Each row is a point on a tangle of strands that fork and nearly touch. The rows are in no order.
Two points are linked if the straight distance between their rows is under 122. Some points are linked to none.
(948): [ 41  23  -9   3  -9  22  11 -15  25 -21  -6  31  20  -5  -4 -11 -46 -26
  -8   1  25  28   0  -8  18  18  -4   1 -14 -14  13   2 -41  41  28  40
   4  34  23 -17 -13  23   0  38   3  13  12]
(795): [ 10 -54  41  -6  -2 -14  18 -18  -5  32  32 -69  11 -13 -25 -14  53  43
  28  16 -44 -10  26  13 -43  21  12 -20  53 -36 -32  17   6 -40  22 -45
  18  24 -40 -17  23 -26 -23  -9   3  43   7]
(798): [ -3  -3 -25  15   6  35   4  -4  38 -14 -11 -24  46 -15 -31  -6 -43  20
  15 -37 -38   7   4 -13  -7 -22  13  -4  16 -53  66 -62 -40  43  19  54
  39  21 -15  15   8  41  -6   7  26  -7  19]
(960): [-78  10 -34  -3  -5  20   4  20 -23  20   5   3  16  30  17  -4 -17 -45
 -28 -19  -4 -17 -23   5  -5  21 -16  -8   1  28  32 -40  44  -9 -11  25
  41  -5  -9  29   6  11   7  19  20 -23   6]
(1063): [ 37  21  -5  27 -29 -44   7  30 -28 -10 -18  35 -27  -8  28  -4 -12 -35
  -5  27  43  -3  -7   7 -21   6  19  41  -3  -4 -32  43 -14  26  33 -27
 -29  -8 -16 -26  -2  14  -2  42  -5   3 -27]
(22): [ 44   6  31   2  29 -55 -28   0  14 -16 -25 -39  -9 -13  12   3  -2  34
  37 -14   2  24   1 -32 -23  22  -1  29 -19  -3 -27  51   8  48 -18   0
 -14 -47 -38   5 -41 -47  -3 -43   5 -42  -5]
(420): [ -7  18 -17 -23  10  20   5  -2   9   0   4  26   4  20   4   2 -27 -22
 -16  -2   9  23 -13 -29  10  27 -30 -24 -20  24  15 -22   7  16 -21  42
   3   4  34  20 -14   7  16  -3  18 -11  30]
(229): [ -7 -30   7  22  22 -52 -16  40  20  12  -4 -24 -22 -20 -13   7  16  -1
   3  -5 -16   7  23 -35 -63  -8   3  -9   2 -30  21 -10  29   3 -26 -10
   9 -31 -15  30  -3  17  -6 -15  49   2  34]
(521): [ 63 -11  20  43 -24 -30  -4  -4  26   0  -8 -11 -26 -46 -22   8   7 -24
 -12  29  18   2  50 -21 -46  -4 -14 -34  17 -60   5  22 -32  21  18   8
  10  -6  -1 -11   4  33  -7  36  20  27  30]
(722): [ -3  15   9   7  19 -58 -11  32 -17   1  -8 -51 -20   8  26   1   9  25
  27 -12 -22  -4 -28  -5 -42  14  30  55   5   7 -22  42  21  36  -3 -50
   4 -17 -54   9 -31 -28  -4 -29  -3 -22 -31]
(373): [ 66   1  28 -22  -3  25  -2 -50  26   3  -3  -9  19 -38 -12  -5  -1  63
  27   0 -13  42  12   2  42 -13  10  -5  26 -24  -2  -6 -58   9  28  22
  -8  29  23 -38 -20 -20  -3 -22 -35  16  14]
(296): [ 54  -9   7 -12  24 -30 -12  -6  33 -37 -26  27 -14   1  -2   1 -18 -15
   0  14  23  35  -3 -80  -4   8 -36 -16 -53  -9  13  17 -18  67 -30  41
 -20 -33  -2  35 -16  -2   9  11  19 -23  25]
(141): [-41  18 -16 -10  12 -20 -19  31 -22  -2   5 -40 -19  30  41   2   0  18
  13 -33 -26 -14 -39   3 -22  20  20  48  -3  29 -10   4  29  23 -13 -31
  15  -5 -27  35 -23 -33  10 -19   1 -25 -48]
(474): [-21 -13  12 -22  30 -35  -9  17   4  -4  -4 -14 -21   7   6   3  28  41
   3 -23   4   4  -8 -29   3  14  -5  32 -35  26 -34  15  46 -15 -58 -31
 -20 -53   2  34 -11 -65  13 -61   6 -30 -14]
(520): [-27  12  -8  23 -14 -16   0  30 -15   2 -11  37 -33   9  -2   0 -14 -71
 -22  24  20 -14  -7 -14 -42  14 -16  -6   0  -1  15   5  23   3  -2   3
   9  -7   0  19  18  38  -5  38  33  10  13]
(1033): [  1  14 -23   7  -6   5 -15  33  11 -21 -24   0 -15  -5  16   0  -8  23
  27 -23  -6  -5 -25 -11  10 -22   7  49   0  18   6 -16   1   6   7 -17
  -4  -6   8   2  -1  -1  12 -24  -1 -17 -21]
(547): [-84  -9 -24 -30   4  58  12 -14 -28  14  24   2  49  18   2   6  12  10
 -30 -28 -34 -42 -22  60  44 -22   9  -9   6  40   1 -31  35 -39 -18  14
  12  14  -9  15  14 -12   8 -12 -31  -8 -12]
(974): [ -6  19 -32 -46  11  26  -1  -3  -9 -16  11  27   1  16  32  -1  -9  20
   1 -26  11   7 -48  -7  57  -9 -40  18 -32  66 -22 -12  25  14 -42  23
 -29  -3  39  16 -28 -25  53 -47 -27 -39 -17]
(769): [-28  14 -29  30 -18   4   8  28   5  -5 -17  40  -1  13 -13  -7 -38 -82
 -26  16  16 -16   2 -23 -28  12 -32 -19  -7 -17  37 -24   1  20  12  41
  35   7 -10  26  17  61  -1  54  33  16  26]
(496): [-12  16  15  21  12 -48  -2  20 -19  11   2 -53 -10  14  20  -8 -10 -13
   9   3 -23   3  -3  11 -62  31  43  24  26 -12 -10  41  14  37   9 -39
  18  10 -56   2 -28 -10 -21  11  12   7 -11]
(829): [ 28   6  37 -10  -7  12  11 -45 -14   6  10  20 -34  -1   3  17   4 -21
 -23  42  48  19  26  10   4  45 -23 -31 -29  21 -46  35  -8 -23 -11 -15
 -25  -5  43 -32  -8   0 -10   8 -23   4   0]
(593): [-20   9 -18 -12 -17  30  -5 -12 -43   1  11  16   9  23  37   0   8  -6
   4   2   1 -19 -26  43  35  -8  43  25  18  42 -14  23   7 -35  22 -33
 -15   2   2 -25   6 -24 -13   8 -39   4 -45]
(460): [  1 -26  30  -6  20 -60  -8  14   5  16  -3 -18 -32  -6  -8  11  51  17
   7   4  13  -1  21 -21 -32  10  -2  11 -22   9 -34  25  48 -41 -37 -46
 -26 -58 -11  18   5 -40  -8 -46  19 -13   2]
(498): [-50  27 -42  24 -27  20   6  13 -29 -10 -15   1  27  31  40 -11 -43 -34
  -5 -12  -4 -22 -44  36  11   0  27  47  17   8  30  -2   3  27  47   6
  31  35 -48   5  -3  30 -18  42 -10 -27 -25]
(1022): [-47 -26  -2  34 -35 -32  -5  37 -43  10   2 -10  -5   5   6  -7  39 -20
  15  -2 -32 -48   5  39 -43 -32  40  27  55 -31  12   0  16 -51  39 -64
  -7   6 -31 -16  29  28 -22  19  15  17 -19]
(789): [ 10 -16  46   4  12 -14  13 -25   5  22  20 -45  -9   0   6   0  14  -2
  -2  26  -5  23  24   7 -39  54   8 -27  19 -14 -15  33  -4   0   6  -4
  28  18 -12  -8 -19 -13 -19  10   7  25  16]
(318): [-42 -21   1  24 -28   8   7   0 -54  13  18   0 -10  19  -4   2  48 -32
  10  18 -19 -44  17  41 -29 -14  32   2  38  -7  -2  13  26 -78  29 -64
  -4  -5  -1 -18  49  26 -19  26 -10  16 -26]
(271): [ -5 -13  17   2   9  23   8 -26  31  18  11  -7   8  -4 -22   0  -2  -1
 -10   1   1  27  35  -2  -6  21 -14 -55   3 -26  18 -22 -16  -7 -12  36
  29  19  32   1   9  28  -7  -2  25  15  29]
(10): [-39  13 -26 -21   7  40   2   1  12   1   5 -19  33  17   6 -12 -13  30
   2 -42 -22  -3 -28   5  34 -13  -7   5   6  20  21 -40   7   6 -15  33
  12  18  12  21  -8 -18  24 -37  -3 -12 -10]
(304): [-14  31 -25  35 -22 -13  11  32 -30  -2 -12  -7   8  18  23 -16 -43 -51
  -6   5   9 -14 -23  21 -33  11  39  35  24 -22  21   8  -7  43  38  -4
  27  29 -44   1  -3  22 -14  47  15   8 -21]
(66): [-11   2  10  -5 -12  34   9 -29 -30  15  19  17   0   7   2  -2  23  -9
   0  13  10 -20   6  48  20  -3  34 -14  19  13 -18  21  -4 -49  22 -34
  -5   8  14 -41  24   4 -15  22 -29  17 -27]
(378): [ 59 -20  53  11  -2 -46 -16 -23  12   4  -7   9 -41 -42 -27  18  47  -3
   2  41  26   2  51 -21 -18   6 -29 -19 -11 -14 -40  52   1 -31  -7 -31
 -33 -48  14 -25  12  -4 -22 -13   2  -9  26]
(671): [ 13  25  17   6  33 -42   8   5  -3   3  -5 -41 -10  10  29 -12 -40 -21
  -2   5   0  16 -13  -9 -53  57  26  13  -2  -4  -2  40  12  71   1   0
  24   8 -47  18 -45  -4  -9  20  15   4  -2]
(807): [-69  20 -15 -14  -8  40  24 -16 -39  22  38 -16  45  43  43   8 -32 -30
 -25 -24 -13  -3 -46  44  23  39  21 -20  -2  39  -5  -5  23  21  -1  40
  21  36 -22  15 -21 -19   5  12 -25 -17 -18]
(249): [-55   8 -26  -7 -21  14  -4   9 -56   4  12  10   1  36  33   8  17 -31
 -22  -4  -8 -33 -16  41   9   1  23  15   1  52  -6   8  50 -49 -10 -34
   2 -14   7   6   1 -20   1   2 -17  -7 -39]
(806): [ 29 -38  62   2  17 -56  -2 -15  15  10   7 -27 -31 -15 -14  18  57  -1
  -3  24  16  11  36 -24 -47  32 -17 -26 -14  -7 -36  46  38 -27 -19 -25
 -18 -50  -5   2   0 -20 -22 -27  14  -8  31]
(994): [ 38  16 -22 -17  -2 -13 -14  33  12 -44 -17  96 -14  19  -6  -3 -26 -48
 -11  29  36  16 -16 -50  29 -15 -46   8 -52  29  -5  18 -11  23   8  18
 -28 -26  27   5   3  31  28  43   2 -31   3]
(1099): [  7 -12  21 -36  37  17  -3 -26  19   8  12 -30  17 -20 -15  -4  28  97
  25 -32 -27   1   0  12  51 -21  -1  14   8   9 -13 -23 -15 -15 -24 -11
 -11  19  19 -11 -15 -53  23 -71 -30  24  -9]
(612): [-67  25 -34 -25  12  35   8  14 -21  13  10  31  24  37  20  -3 -31 -60
 -28 -17  10 -13 -43 -16  22   5 -43 -28 -35  55  21 -58  33 -13 -32  51
  16   1  18  23  -9  13  39  21  16 -37  24]
(587): [-34  -9  27  36 -28 -26  21  14 -47  13  18 -12 -25  20   5   6  36 -41
   2  34   2 -24  17  34 -66  23  12  -2  30 -11  -5  32  24 -29  16 -54
   5  -2   1  -6  20  29 -22  41  11  20 -10]
(223): [ 50  -1 -34  35 -15  10   1  15  28 -46 -21  15  13 -13 -21  -1 -47 -14
   6 -11  12   7  13 -48   0 -43 -11   3 -10 -45  51 -41 -57  49  38  37
  14  14   5   3  12  33   6  41  16   5  13]
(880): [ -6  -9  28 -28  17   6  23 -32 -24   5  26  -8  -6  13  17  17  23   5
 -22   8  10  16  10  31  24  40   8 -25 -26  46 -41  24  17 -18 -24 -29
 -17  -8  15  -5 -20 -41  14 -31 -31  20 -10]
(920): [-50  15   0 -26  13  38  22 -21 -12  20  43 -17  37  35  13  -1 -29 -17
 -28 -23  -8  18 -18  25  17  43   0 -45  -6  25  -9 -17  24  24 -29  54
  22  34   5  24 -25 -14  18 -15  -2  -2  13]
(84): [ -3 -10   2  24 -18  57 -11 -22  31   5   0  26 -11 -22 -57  -7  14   7
 -12  17   5 -18  40  15  19 -39 -13 -48   7 -41  20 -43 -15 -71  10   4
   1   6  55 -32  64  61 -15   8   5   1  21]
(219): [ 17  13 -39  26  -7  40  15   2  33 -30 -13   7  45 -13 -18 -10 -50   2
  12 -25   2   2 -12 -11  22 -33   4  22  11 -45  49 -33 -50  40  49  39
  24  37  -4  -4  10  41  -5  22  -4 -10   2]
(1006): [ -1 -28  44 -23  40  14  40 -49  -9  33  44 -56  29  13  -8   3  12  40
  -6  -4 -22  25  25  23   3  53  10 -54  24   2 -36   9  -1  -1  -6   6
  17  49 -20 -10 -24 -39  -5 -26 -10  44   0]
(251): [ 21  10 -10  -8  23   3  -8   8  22 -17 -16 -25  -8  -9   7  -3 -18  37
  38 -32 -25  21 -21 -32  -6   1   4  23 -11   0  19  -8 -18  49 -15  10
  11  -1  -2  13 -22  -8  16 -47   1 -24 -14]
(690): [ 25 -27  12  16  30 -50 -26  24  24 -11 -16 -52 -17 -27 -15  11  -2  33
  25 -16 -21  12  21 -53 -52 -22  -1  -4 -15 -35  27  -8  11  42 -29   9
  13 -43 -35  34 -26   0  -7 -22  36 -11  29]
(113): [ 42  18  -4  27   3 -40   8  18   8 -12 -20  32 -30  11   6   1 -27 -71
 -22  34  43  -4   2 -52 -37  17 -13  -7 -28 -29  -8  27 -14  50   4  27
   0  -8 -16  27 -12  30   3  55  20  18   7]
(900): [ 41 -11  -4   1  30 -27  -8  13  26 -29 -23 -10 -21 -15   1   9 -12  22
  23 -13  -6  25  -1 -70 -19  -7 -17   1 -37 -12  30 -12 -14  67 -36  26
  -8 -32 -10  28 -14  -1   8 -19  18 -29  15]
(428): [  9  -4  -9 -27  11  50  -7 -32  25   2  -2  39  -2  -8 -39  -2   3  23
 -18  -1  20  20  17   2  54 -25 -38 -44 -15   5   2 -42   4 -48 -38  27
 -22  -5  74 -18  15  11  15 -40 -15  -5  35]
(512): [ 25 -16  25 -29  19  33   7 -49  26  25  11 -17  26 -21 -34  -6  16  76
  17 -12 -21  26  24  13  53 -28   3 -23  22 -14  -8 -25 -35 -22   2  25
  -8  29  27 -29  -5 -25   9 -43 -24  37  15]
(415): [ 16   0   8  10  -4   6  -3 -14  28  -2  -9  33 -30 -22 -24   8   1 -27
 -13  24  21  11  27 -20 -10   9 -30 -34 -17 -17  12  -7 -12 -11  -8  15
   1 -12  40  -6  19  38  -6  21  23  18  28]
(514): [ 23 -23  -9  15   5  13 -15   9  46 -16  -8 -31   4 -33 -38   7 -15  33
  24 -36 -26  22  18 -34 -18 -45  -3 -16   0 -50  66 -64 -39  37 -10  28
  22  -5   6  12   8  18   1 -15  33  -5  32]
(972): [  7  20 -11   7 -12 -26  -4  30 -25 -15 -21  48 -39  11  11   0  -9 -41
 -11  30  30   0 -20 -19  -7   7  -9  17 -21  27 -15  31  12   7  -3 -12
 -22 -23   3  -1   4  15   1  32   8  -3 -11]
(718): [ 64  -8  21  -3  -3  21  -1 -44  39  -4  -2  -8  24 -40 -29  -7 -19  35
   7  -3  -4  38  26 -12  10  -5   2 -21  18 -53  32 -20 -70  36  16  42
  14  26  17 -28  -9   5  -8   8   0  19  26]
(509): [ 40  32  -3  41 -26 -49   7  35 -32  -5 -18 -21  -6   8  35  -6 -40 -37
   1  16  28  -6 -17   6 -44   7  30  42  22 -33 -11  38 -15  49  50 -25
   6  22 -43 -14 -28  17  -4  47   3   7 -34]
(396): [ 52  -7  11 -31  25 -21 -10 -29  27 -25 -22  47 -13  -4   0   9  -6   0
  10  23  36  53  -1 -62  24  23 -48 -11 -57  21 -13  29 -16  29 -24  39
 -43 -39  33  12 -23 -17  14  -6   9 -32  15]
(849): [ 27  30 -25  15  -8 -36  -5  47   7 -35 -22  76 -14  34  -5  -5 -32 -74
 -18  26  34  -1 -13 -68 -10 -12 -33   6 -44 -10   8  14 -17  38  10  24
  -5 -20  -7  25   1  37  26  52   9 -12  10]
(1068): [ -5  15 -44  42 -44  15 -10  38 -11 -17 -31  39  13 -12  15  -6 -17 -23
  22   1  29 -35 -16  33  20 -60  19  57  32 -11  22  -2 -21 -16  59 -31
 -15  11  -9 -28  40  38 -10  40 -12  -3 -24]
(989): [-37   4 -16  22 -17 -11 -18  41  -9   5  -7 -22  -5   6   8  -3  13  13
  27 -22 -38 -37 -11  28 -24 -35  43  50  37 -16  18 -13   8 -16  22 -40
   9   9 -41  -5  18   2 -11   5  14  -4 -30]
(843): [-30  30 -20  -9  -8  29   6 -13 -21   5  12 -15  36  35  40  -7 -30  -3
  -2 -20 -11  -5 -44  30  22  15  38  23  16  19   8   8  -8  29  30  16
  17  43 -29  -6 -18  -5  -8  21 -18  -9 -34]
(927): [ 28 -11  10  20 -23  -4 -14  14  21  14  -4   0  -7 -45 -27  -9  23   5
   7  13  -7  -6  41  10  -8 -34  11  -7  26 -40  10  -7 -37 -28  29 -17
   6  -3  10 -33  24  33 -12   9  14  24  20]
(762): [ 11  -4  21 -12  24 -24   3   0  25   4  -5 -16 -18  -6   0   6   3  -4
  -5  14   9  23  10 -35 -22  35  -9 -20 -19   0   1   9  11  16 -26  11
  -2 -27  12  17 -22 -17  -6 -22  23  -4  21]
(632): [ 16  -5  45  34 -20 -54  16   8 -30  10  11 -18 -31 -11  16   4  31 -36
  -6  43  16 -10  28  17 -62  36  10  -1  20 -16 -21  65   4   0  14 -45
  -5  -5 -20 -13  -9   5 -28  33   0  18  -2]
(763): [-72  16 -46 -27  -4  55  -1  -1 -19   9  -2  19  44  14  20  -2  -2   3
 -14 -36  -4 -37 -42  40  55 -48 -23  15 -14  52  12 -49  32 -35 -28  17
   4  13  13  14  11 -11  26 -17 -35 -37 -14]
(39): [ 12  12 -47  34 -13  -6  -5  37  16 -33 -28  33   0  14 -16  -5 -47 -52
 -13   6  18 -14   1 -67 -25 -23 -20   0 -22 -39  52 -45 -19  38  15  44
  21   1 -19  35  15  45  10  44  24   4  23]
(541): [-71   2 -54   7 -22  32  -5  15   0   8 -11  -6  27   4  17  -4  -1   8
  12 -24 -38 -49 -37  39  25 -53  14  48  29   3  46 -38  10 -31  30  -2
  28  13 -35  10  35  23 -17  12 -13 -29 -35]
(536): [-70  -6 -17 -33  29  40  20 -25 -26  12  40 -33  58  20   8   4  -4  42
 -18 -39 -52 -33 -24  63  49 -11  33  -3  20  25 -14 -12  20  -5  -7  32
   3  45 -29  13  -4 -30  -2 -13 -31  13 -38]
(666): [-56  14 -68  -6 -26  53 -12   8   0   7 -18  32  35   4  19   1   0   7
  15 -25   1 -41 -38  34  47 -61 -11  47   9  23  35 -46   6 -41   8  -4
   7  10   1   1  35  14  -3   2 -34 -42 -22]
(937): [  8   7  20 -25  17 -10   3  -9   9  12   1 -21  -7  11  23   4   1  28
   2  -3  -9  24  -2   1   5  39  12   2  -9  16 -25  15   4   8 -14  -3
  -5  -4   8   1 -34 -41  -1 -28  -8   0  -6]
(817): [-56  -2  -9 -16   6  -3  -1  16 -24  11  20 -20  -1  37  19   3  21   6
 -12 -20 -22  -9 -16  20 -15  19  23  12   0  32  -6  -1  44 -21 -22 -28
  18 -12  -5  31 -11 -40   8 -17   5   2 -23]
(95): [ -2 -45  22 -32  14  12  21 -24 -13  31  30 -41  20  -3 -19 -12  50  56
  14 -10 -35 -24  16  25   3  10  19  -6  25   1 -29  -8   3 -53   3 -46
   3  15 -11 -12  20 -43 -10 -15 -10  39 -14]
(177): [-38  11   0 -29  20  37  19 -27 -15  10  36   3  29  14  -3   8  -8   4
 -30 -22  -4  30  -9  35  48  20 -18 -42 -26  43 -20 -17  21   3 -50  33
  -7  22  25  16 -18 -28  34 -43 -22  16  24]
(1018): [-10 -34   9  -4  14  17  10 -14  35  27  13 -38  17 -15 -36  -8  20  37
   6  -7 -41  10  34   5  -8 -10   9 -42  28 -50  17 -43 -17 -27   4  27
  29  12  11   6  31  20  -4 -17  28  27  28]
(705): [ 40  -5 -24  -8  -2  -6 -28  21  34 -36 -33  77 -29 -19 -39   9  -1 -13
   3  17  15  17   5 -61  24 -52 -46 -16 -45  -8  20 -15 -21  -3 -19  19
 -31 -45  48   1  31  35  16  15  19 -14  25]
(414): [-18  -8   6 -36  17  32   2 -18  -3   1  11  -4  19   5   6  -8  31  64
   5 -23 -17 -19  -5  33  51 -31  14  16  10  35 -17 -13  -2 -38 -14 -29
 -20  13  13  -8   1 -50  14 -38 -36  18 -31]
(777): [-42 -13  15 -27  31  33  40 -43 -13  27  44 -44  44  23  -4   5   0  45
 -15 -30 -39   5  -4  41  35  20  25 -39  26   8 -28 -12  -1   3  -9  33
   7  54 -14   0 -10 -29   1 -20 -14  33 -10]
(306): [-39  20 -52  39 -40   7  -5  45  -9 -16 -33  43  13   5   5  -9 -30 -47
  -3  -2  22 -33 -28   5  17 -41  -6  47  16   7  46 -30   8  -9  41  -2
   7   0 -21   3  36  53  -6  42   6 -18  -3]
(922): [ 34   6  18 -20   7   2   5 -38   8  -6   8  42 -26   0  -2  10 -16 -23
 -13  31  42  39  11 -21  12  44 -43 -37 -42  20 -27  26  -7  13 -20  28
 -28  -9  39  -5 -21   4  -2  10  -2   0  16]
(689): [ 10  18 -27 -31  -3  40   0 -15   1 -19   9  29  22  21  29   1 -23  19
  20 -21  18  31 -46   2  60  -9 -20  15 -13  47  -4  -7 -14  24   3  29
 -20  33  35  -8 -24 -12  33 -27 -29 -27 -13]
(1030): [ 88 -19  12  19 -28 -10  -5 -22  45 -11 -17  -1  -9 -60 -36   3  -3   9
  -3   9  14  28  39 -30 -11 -23 -20 -36  -2 -62  24 -17 -68  32  11  22
   6   1  17 -17   2  17  -1  26   8  26  32]
(131): [-80 -16 -23  -1  -3  13  -5  19  -5  13   4 -33  26  13   3 -10  16  24
   8 -33 -53 -50 -12  34   2 -34  28  29  31  -4  23 -37  27 -49  16 -16
  17  10 -26  17  36 -14 -13  -7   6   0 -39]
(446): [ 20 -39  26   5   8 -24  -3  -2  27  23  16 -47   5 -27 -27  -5  32  35
  17   8 -45   9  35  -5 -38   6  12 -28  33 -60   9  -6 -11 -22  12 -14
  24   6 -14 -10   9  -6 -15 -17  18  28  31]
(397): [-20   1  -4 -42  25   3  -6   7 -13 -11   6   1  -8  16  20   1  15  46
  -8 -31   1   1 -32  -6  41   4 -17  26 -32  56 -29  -1  30  -5 -66 -12
 -21 -24  24  30 -22 -50  36 -65 -14 -22 -20]
(7): [ 50 -10  47 -27   2 -48  -9  -5  -5   7   1 -46 -12 -11   1   1  36  54
  21   8 -14   8   0   5  -3  21  16  32  16   8 -46  54  -2  -7  15 -44
 -19 -19 -31 -27 -28 -67 -15 -43 -29   3 -20]
(611): [ 27  -3   6  -1 -11  52 -19 -32  19  -3   2  48 -19 -21 -36  -5  10  13
 -12  24  25   5  29  17  38 -22 -15 -40  -4  -9  -5 -27 -10 -59  -7  -8
 -25  -2  68 -41  33  29  -4  -8 -18   1  21]
(870): [ 29  19 -32   3 -13  14 -25  23  13 -36 -31  88 -23  -1 -26  -2 -17 -41
 -13  32  31  -6  -6 -32  29 -33 -51  -3 -32  11  10 -10  -5 -11   6  10
 -23 -15  41 -17  34  51  12  48  -1 -11  18]
(874): [ 36   9  28  26  16 -64   3   8   2  -6 -21 -20 -26  -7  13  -7 -21 -44
 -15  33  31  14   2 -39 -56  34   3  -1 -13 -19 -20  52   9  60  -5   2
   5  -8 -36  15 -33   1 -10  31  24   1  11]
(746): [ 32 -26  41 -35  11  -7   7 -29 -12  22  19 -30   0 -12 -11  -4  45  64
  12   1 -11  -7  10  23  24   7  17  13  19  13 -42  18 -11 -41  10 -44
 -17  -6  -2 -30 -11 -65  -9 -35 -38  32 -21]
(732): [ -7  -8  26 -14  -2  47  20 -56 -41   6  39  10  15  16  -3  10  23  -2
 -18  16   3 -11  21  51  44   9  18 -41  -5  40 -39  17  10 -39  -7 -33
 -23  15  25 -32   4 -21   1 -11 -46  28 -26]
(23): [ 42  -4  56  44 -26 -32  18  -8   9   6   9 -20 -29 -23 -15   5  23 -28
 -10  57  20  -5  62  11 -64  30 -25 -26  21 -44 -20  58 -10  -3  18 -23
   4   4  -8  -8   8  27 -24  46  10  32  23]
(740): [-74   6 -41  30 -30   2  -6  40 -20  16 -17  22   3   5   0  -4 -12 -53
 -12   1  -5 -31 -19  10 -16 -16  -4  20  14   3  50 -39  32 -21   8   5
  22  -7 -21  22  32  46  -5  29  30 -18  11]
(631): [ 28   7 -21  29 -26  -6 -14  47   5 -18 -27  18  -8 -27   9  -3  -6  10
  30  -2   4 -19   0   7   7 -54  19  46  18 -10  16 -12 -25 -12  34 -27
 -10  -7   0 -19  22  26   5   5   9   1  -6]
(466): [-28  14 -12 -22  -4  53   7 -29   0  10  22  25  22   7 -10   5  -9   0
 -25  -6  12  12  -8  29  56  -6 -13 -40 -16  25  -6 -31   8 -28 -21  27
 -11  17  37  -8   4   8  17 -28 -18   1  10]
(601): [ 53 -11  44   4  -8 -67 -13  -1 -16   5  -7 -12 -26 -26  -1  10  42  16
   8  24  11   6  19   6 -23  25  20  22  14  -2 -50  67  -8 -13  17 -45
 -25 -37 -29 -29 -15 -36 -27 -17 -17 -12   1]
(421): [-11  -5  -4  18   8 -16  -6  23  17   4  -1  -8 -12  -7  -2  -6 -14 -10
  -2  -3 -11   7   8 -22 -37  24  12  -6   5 -19  27 -12   8  32  -8  15
  21  -5  -7  22  -3  15  -9   5  38   5  24]
(285): [-13  17 -15 -34   2  48   0 -28 -10  -3  17   7  28  14  29   4  -7  34
   8 -29   1   5 -31  34  68 -19   8  15   4  49 -28   1  -9   2  -5  16
 -22  36  12  -7 -11 -38  25 -32 -46  -1 -32]
(863): [ 57 -12  30  14   4 -66 -31  17   8 -12 -33  -5 -22 -31   0  10  18  17
  28  12  15  10  24 -31 -23  -4   1  21 -12  -8 -25  50   4   8 -12 -25
 -33 -53 -27 -13 -19 -34  -9 -29  14 -26  10]
(2): [ 26   5  30   8 -10   3  -7 -20   5   6  -5  25 -47 -23 -27  10  28  -8
  -6  40  23   4  38  -7 -13  13 -21 -28 -23   3 -27  21   2 -32  -9 -21
 -25 -26  47 -24  19  17  -6   6  -1   2  13]

A fork is a point with three links, a tip a point with one. Leave the first point through the second and follow the links. Name the first fork or tip that comes.
(763); (666): (2)
(84); (611): (514)
(520); (972): (84)
(397); (974): (1006)

Follow the links from the first point to the second, and from the first to the third. Name the last point that the two ways share.
(922); (601); (373): (2)
(271); (631); (593): (900)
(373); (612); (746): (2)
(631); (806); (496): (900)

A fork is a point with three links. Follow the links from the first point to the second and name the forks in between, in order.
(960); (397): (900) > (2)
(7); (587): (2)
(1033); (722): (900)
(285); (1068): (2) > (900)
